Each row is a point on a landscape with many peaks, with its height.
A climber steps from a point to whichever of its 2 nearest points has the largest rise for the distance, and stops where none of them is higher. Distance is the straight distance between rows; heights are no part of it.
Z947: [-18  25  12  -6 -10 -35   5 -23 -29  41  48  26   2 -19   6  48  60  -9
   9 -15   1]  height 284
Z383: [-29  14  32  58  15  29 -26  10  10  33 -20 -32 -30  -2 -18 -22   5  39
  -8  14  32]  height 452
Z959: [  7 -11  10 -27 -31 -14 -13   1  10 -21  25 -14  18  28  -3  -9   4  -2
  10  -7 -42]  height 638
Z481: [  9 -20 -40 -16  34   5  46  10   8  11  -9  -9  13 -20  21  -2 -38 -17
 -41 -29  -1]  height 111
Z106: [-46   6  47  32   2  -6 -40  13  15 -43 -25  11 -55 -10   2 -31  -4  21
  12   0  -3]  height 100
Z749: [ 25 -22 -34 -32  21  -4  15  21  20 -38 -43 -46  36  25  36  13  17  -6
  26 -24 -10]  height 191
Z361: [  0  -6  -3  13  -4  19  17 -13 -15   5  33  39  -7 -17 -33 -22 -49   7
 -42  -5   2]  height 209
Z28: [ 13  -3  32 -16 -15  25 -22  17  -2  11   4  -3 -17  -8  16 -25 -11   3
 -22  20 -19]  height 392
Z110: [-41  18  42  34   5   7 -26  20  17  12 -21 -45 -48  -8  26 -16  24   3
  -5   8  35]  height 301
Z670: [-10   6  44  15 -16  12 -11  14  -4  42  14  -7 -20 -14  -4 -16   2  -2
 -35  15  -1]  height 329
Z83: [  7   3 -32 -20  47   4  28 -24 -29 -26   5  53  -8 -13   5   3 -41 -31
 -43 -31  20]  height 171
Z532: [ 44   0 -35 -41 -24   0  35 -19 -15  -9  15  23  46  15 -15  37   7 -13
  27   1 -20]  height 116
Z764: [  0 -13 -23   1  15  21   1  16  21 -45   1 -30  12   6   6 -35 -41 -22
 -25  -9  -3]  height 337
Z163: [-21 -18   0 -17  23   1 -18  17  16 -64 -42   5 -45  10   2 -37 -40  -8
  11  -2   2]  height 428
Z689: [-52  16  22  58  22   2 -22  16  21  10 -49 -50 -56 -10  20  -6  16  11
   1 -27  48]  height 342
Z38: [-24   4  36  -3   0   9 -31  11  16 -22   3 -23 -46  -4  -4 -39  -6   2
  -1  23  15]  height 312
Z622: [ 34  -3 -39 -12 -31 -13  30 -31 -37   1  10  49  29  12 -40  29  18   8
  34  31  13]  height 14
Z201: [-39  10  54  10  -4  -5 -32  14  22 -25  -5 -16 -43  -3  11 -18  27  26
  13 -17 -14]  height 117
Z36: [  8   0  18  54  -6  20 -10 -15  13   4   0 -11   6  -1 -55 -42 -29  28
  23  36  23]  height 190
Z451: [  3   0 -47   8  42  13  48 -13 -18  -4  -1  27   8 -11  -8   1 -61 -21
 -45 -14  21]  height 133
Z370: [-22  -6  25 -25  -2  -8 -31  10  21 -45 -22   4 -49  10   7 -31 -10  -3
  19  10 -11]  height 364
Z37: [-31  28  29   0   9 -36   0 -35 -34  18  38  49 -32  -6   5  23  23 -14
 -21 -20   6]  height 326
Z398: [ -7 -23  -8  -6   1   8 -16   8  11 -17  28 -13  -4   6  -7 -34 -37 -13
 -21   9 -12]  height 408
Z733: [ 40 -13 -71 -21   3 -26  47   1   5   1 -10   0  59   0   0  33  16 -13
  28 -10  -1]  height 200
Z591: [-15   8  49  11  -9 -27 -25  20  25   4  -6 -40 -15  -3  26  28  48  23
  31   3 -18]  height 164
Z214: [ 22  -1  -4   4 -40  -4 -20   4   7 -10 -20  -1  13  15 -32  10  48  48
  67  36 -12]  height 34
Z295: [ -9 -17 -33   1  44  35  10   3  26 -29 -64 -43  -8  -6  23 -27 -43   6
 -15  -7   2]  height 620
Z895: [ 46  -6 -41 -33 -22   9  13   8   7 -22  -4   1  54  25  -2  27   3   4
  28  -5 -31]  height 92
Z67: [-19  10  32  56   7  18 -39  -1   3 -15 -20 -24 -24 -13 -39 -43 -17  20
  22  38  26]  height 163
Z579: [ -4  15  50   1 -16 -21 -32  24  24 -24  -2 -17 -21   7   6   7  23  13
  15  -1 -33]  height 139
Z504: [-40  23   6  50  29  -6   5  -6 -20  63  26 -14 -15 -21  -2   7   8   7
 -46 -12  34]  height 453
Z698: [  2 -30 -25  25  14  31   4 -11  30 -38 -25 -18  -6   1 -21 -56 -52  14
  19  21  32]  height 238
Z586: [-20  20  40   6  -8  -2 -16  26  17  38   8 -32 -27  -2  27  -7  29  10
 -19   5   9]  height 286
Z680: [  5   3   6 -16 -17 -28  -8  -9 -11  31  50  15  20  -6 -14  37  48  -6
  30  15 -15]  height 243
Z534: [-14   4  32  19  14  -6 -34  29  19  26 -18 -57 -20  -9  36  31  36   7
   4 -27   0]  height 135
Z529: [ 38 -11  -5 -44 -30   5  15 -10 -10 -12  13   2  28  10  16  16   1 -26
  -2   0 -16]  height 149
Z171: [ 14  20  11  -3 -23 -35  14 -23 -27  14  27  69   4  -1 -14  57  52  14
  20  -8  -9]  height 199
Z925: [  9 -17 -32  16   7  17  22  -7  -1  -1   7   6  10  -8 -24 -34 -62  -1
 -36   7  11]  height 208
Z912: [ 31 -11  18 -40 -19   1 -20  17  -1  -3  -8  -3   7 -11  22 -32   4  -3
   4   8 -27]  height 327
Z773: [-35  18  24  33  12   9 -35  -1   5 -37 -37  13 -47 -12 -29 -52 -19  17
  34  28  37]  height 140
Z117: [  0  26  13   2  -7 -18   3  14 -17  55   6 -26  21  14  13  64  64   8
  -1 -17   9]  height 475
Z669: [  3 -26   3  34  -8  25  11  -3  12  -1   5   0  -2  -1 -18 -42 -51  13
 -16  39  13]  height 244
Z859: [ 16   4 -39 -41   3  -1  33 -10 -19 -17  12  12  30  13  22  21 -18 -41
 -20 -19 -12]  height 193
Z551: [ 14 -22 -62  37  18  39  40 -15  23   8 -29  -6  32  -3 -20 -28 -48  -6
 -12   3  40]  height 418
Z417: [-11   1  10  43  -2  21  15 -28 -14  38  32  30  10 -14 -44 -21 -29  19
  -5  38  37]  height 386
Z791: [ 21   9 -12  -2 -37 -22   8 -18 -41  39  14  44  26  16 -46  39  46  13
  29  25  -3]  height 32
Z252: [ 10   1 -18 -20   8  14  33   1  -9 -15  33  22  13   2   9  -3 -44 -22
 -47  -9  -4]  height 247
Z472: [ 29   3 -10 -34 -27 -23  22 -21 -29  11  22  69   7  -5  -6  39  21  -6
  14  -5 -16]  height 237
Z911: [-49  21  30  70  11  17 -29   7  21  13 -48 -21 -52  -4 -17 -16  10  33
  18   0  50]  height 395
Z235: [ 15 -26 -34 -13  26   2  25  17  18 -14 -29 -37  48   6  36  18  13 -22
  -9 -31 -22]  height 228
Z109: [-26  26  15  -4  -4 -13 -12 -11 -16  56  38   1  -6  -8   9  29  28 -14
 -26 -10  -2]  height 333
Z410: [  2  -7   1 -31 -12   1 -24  12  25 -44 -26   0 -16   9  31 -13  -7   8
  31   1 -36]  height 343
Z667: [ 16  -1 -16   6   6  49  -2   5   1 -18 -31 -11  -6  -4   3 -55 -49  12
 -19  14  11]  height 276
Z801: [-33   3  -2  65  20  12 -14   8   0  41  -7 -63  -5 -15  -5   1   5  -3
 -31 -25  45]  height 85
Z774: [  5   9  45 -28 -14  -6 -13  11 -18  24  25 -15   2  12   2  11  19  -5
 -12  10 -12]  height 458
Z718: [ 12   6  18 -24 -43 -21 -19  -2  12  -4 -10 -16   7  36   5   0  35  16
  45  21 -27]  height 471
Z296: [ 19   2 -28 -25  17 -27  25 -25 -25 -31  -2  71  -1  -6  26  36 -16 -35
 -11 -28 -10]  height 354
Z721: [ 32  -5 -24 -37 -11  -1  -7   6  14 -47 -44 -12  25  26  14 -10  15  18
  56  -2 -28]  height 33
Z413: [ -6  -1  14 -32 -33 -16 -26  -6  21 -43 -30   2 -22  26  17  -5  24  11
  54   9 -24]  height 399
Z556: [  1   0  18  -9 -21 -25 -20  17  15  27  32 -16  15  -2  -5  22  58  10
  35  12 -15]  height 212
Z348: [ 40   4  -6 -22 -42  -8  -2  18   9 -13   0  13  33  21 -14  26  10  11
  29  11 -38]  height 71
Z293: [ 12 -22 -10  30  -8  26  -7 -19  27  -9 -17  -5   3   7 -47 -60 -40  21
  40  33  36]  height 213
Z926: [ 11 -31 -25 -31  -3   4   1   7  21 -29  -2 -17  28  24  20 -11  -9  -9
   3 -17 -35]  height 493
Z902: [-12  19   4  14  16 -17  16   7 -28  52   7 -18  13   5  33  68  42  -8
 -32 -52  17]  height 382
Z616: [ 22  -9 -11 -33 -24 -10 -27   2   3  14  39  18  27 -10   3  17  27 -15
  29  15 -27]  height 279
Z112: [ -3  23  48  10 -11  -2 -10  15 -15  36  14 -35  11   8  13  40  43  -5
 -17 -14  -1]  height 594
Z140: [-13  17  22  -8  24 -25  -1 -44 -44 -19  26  66 -41 -17  -1  10  -9 -17
 -23  -8   5]  height 270
Z996: [ 41 -10 -16 -19 -32   2 -13  11  10 -28 -39   2  27  32 -17  11  21  18
  62  26 -20]  height 49
Z142: [-16  17  20  43   4  17   4  -2 -10  58  25   4 -12  -5 -35 -23 -13  25
 -26  34  37]  height 448
Z262: [  9 -15 -45 -26  48  -6  51  -6 -10   0  -8   4  27 -30  33  34  -3 -31
 -32 -48  -9]  height 146
Z314: [  9  -4 -10 -21 -18  -7 -18   4  -8  18  36  37   7 -16   7  16  -3 -31
 -10   6 -31]  height 348
Z473: [ 29   6  -2 -21  -8  33   0   7  -5  -3 -13  -5   0 -11  14 -33 -41  -4
 -32   9 -15]  height 324
Z561: [ -1  17  32 -28  -7 -24  14  -5 -31  18  51  28   8  10   4  24  14 -12
 -17   1  -6]  height 367
Z462: [ 14   1  -9 -22   1 -31  -9 -18 -30 -15  25  65   1  -8   7  30 -11 -44
  -6  -2 -19]  height 472
Z318: [-24 -10  16  40  25   4 -16  20   3  45 -12 -63 -14 -18  25  17  22   6
 -27 -28  14]  height 109
Z197: [-30  19  21  54  18  17 -12  11   3  66   6 -23 -11  -7  -5  -8  -1  24
 -37   9  23]  height 531
Z708: [ -2 -22 -25 -36  19   4   1   3  38 -45 -39 -30  -4  11  32 -14 -18  -2
  11 -16 -26]  height 406
Z217: [-11  -4  30  -8  -8  -2 -21   8   8 -12  39 -18  -3  11 -18 -14 -17   5
 -20   5 -32]  height 497
Z737: [-19 -14  13   7   1  24 -12  -8  17 -46  -9 -18 -26  -5  -5 -62 -39   6
  10  27  22]  height 271
Z354: [  1  14 -13 -14  27 -10  11 -25 -47  -9  30  53 -16 -16 -12 -12 -35 -29
 -35  -7  12]  height 215
Z646: [  5   7   2   6 -27 -27   7   3 -20  56  20  15  27  25 -33  55  70  18
  26  -3   8]  height 15
Z896: [ -8   2 -12  22  13  29 -18  -3  27 -40 -50  17 -45  -5 -27 -48 -46  12
  40  35  37]  height 118
Z275: [-18  12  27  12   6   4  13 -16 -25  17  53  36 -20  -7 -22  -2 -17   2
 -43  -1  13]  height 250
Z967: [  1   1  19 -23  -1  -3  18 -10 -25  -2  49  22   3   0  -9   7 -28 -14
 -36   3 -16]  height 302
Z346: [ 13 -15 -52 -27  26  -5  50  -4   6  10  -7 -21  50  -8  33  37  28 -32
  -2 -33  -7]  height 185
Z931: [ -5 -28 -44  25  39  49  32   2  27  -1 -47 -37   5  -8  -5 -24 -39   1
 -16  -5  32]  height 499
Z883: [ -4 -26 -38  -6  29  25  16  20  15 -31 -16 -38  24   1  26 -19 -14 -17
 -28 -37  -7]  height 281
Z449: [ 26  -1 -37 -31 -15 -31  35 -34 -18  -9   6  65  28  -5  18  37   2 -20
   9 -19 -22]  height 285
Z700: [-11 -14 -21  -7  45  11   2  16  20 -55 -70 -18 -28   1  17 -35 -35  -1
   5 -21   1]  height 511
Z918: [ 34  -3 -65 -29   4 -28  51 -15 -10  -6  -8  42  39 -12  19  43  16 -30
  12 -38  -1]  height 239
Z170: [-43  35  13  24  12 -18  -3 -20 -36  53  25  22 -22 -22  16  19  19 -10
 -41 -23   8]  height 385
Z530: [ -2  12  31   8 -21 -32 -19  17  20   6   1 -40  14  16   3  27  61  33
  50  19  -4]  height 186
Z597: [ -9 -16  32  37 -12  20 -20  11  11  14   6  -4 -19  -8 -19 -32 -22   4
 -20  33   6]  height 283
Z834: [ 30  -3  -6  -4 -52 -12   6  -4 -13  18  15  12  36  18 -38  19  33  19
  38  20 -21]  height 50

For each start below, name the point where the climber stops.
Z896 -> Z295
Z318 -> Z462
Z791 -> Z112
Z622 -> Z112
Z773 -> Z295
Z201 -> Z462
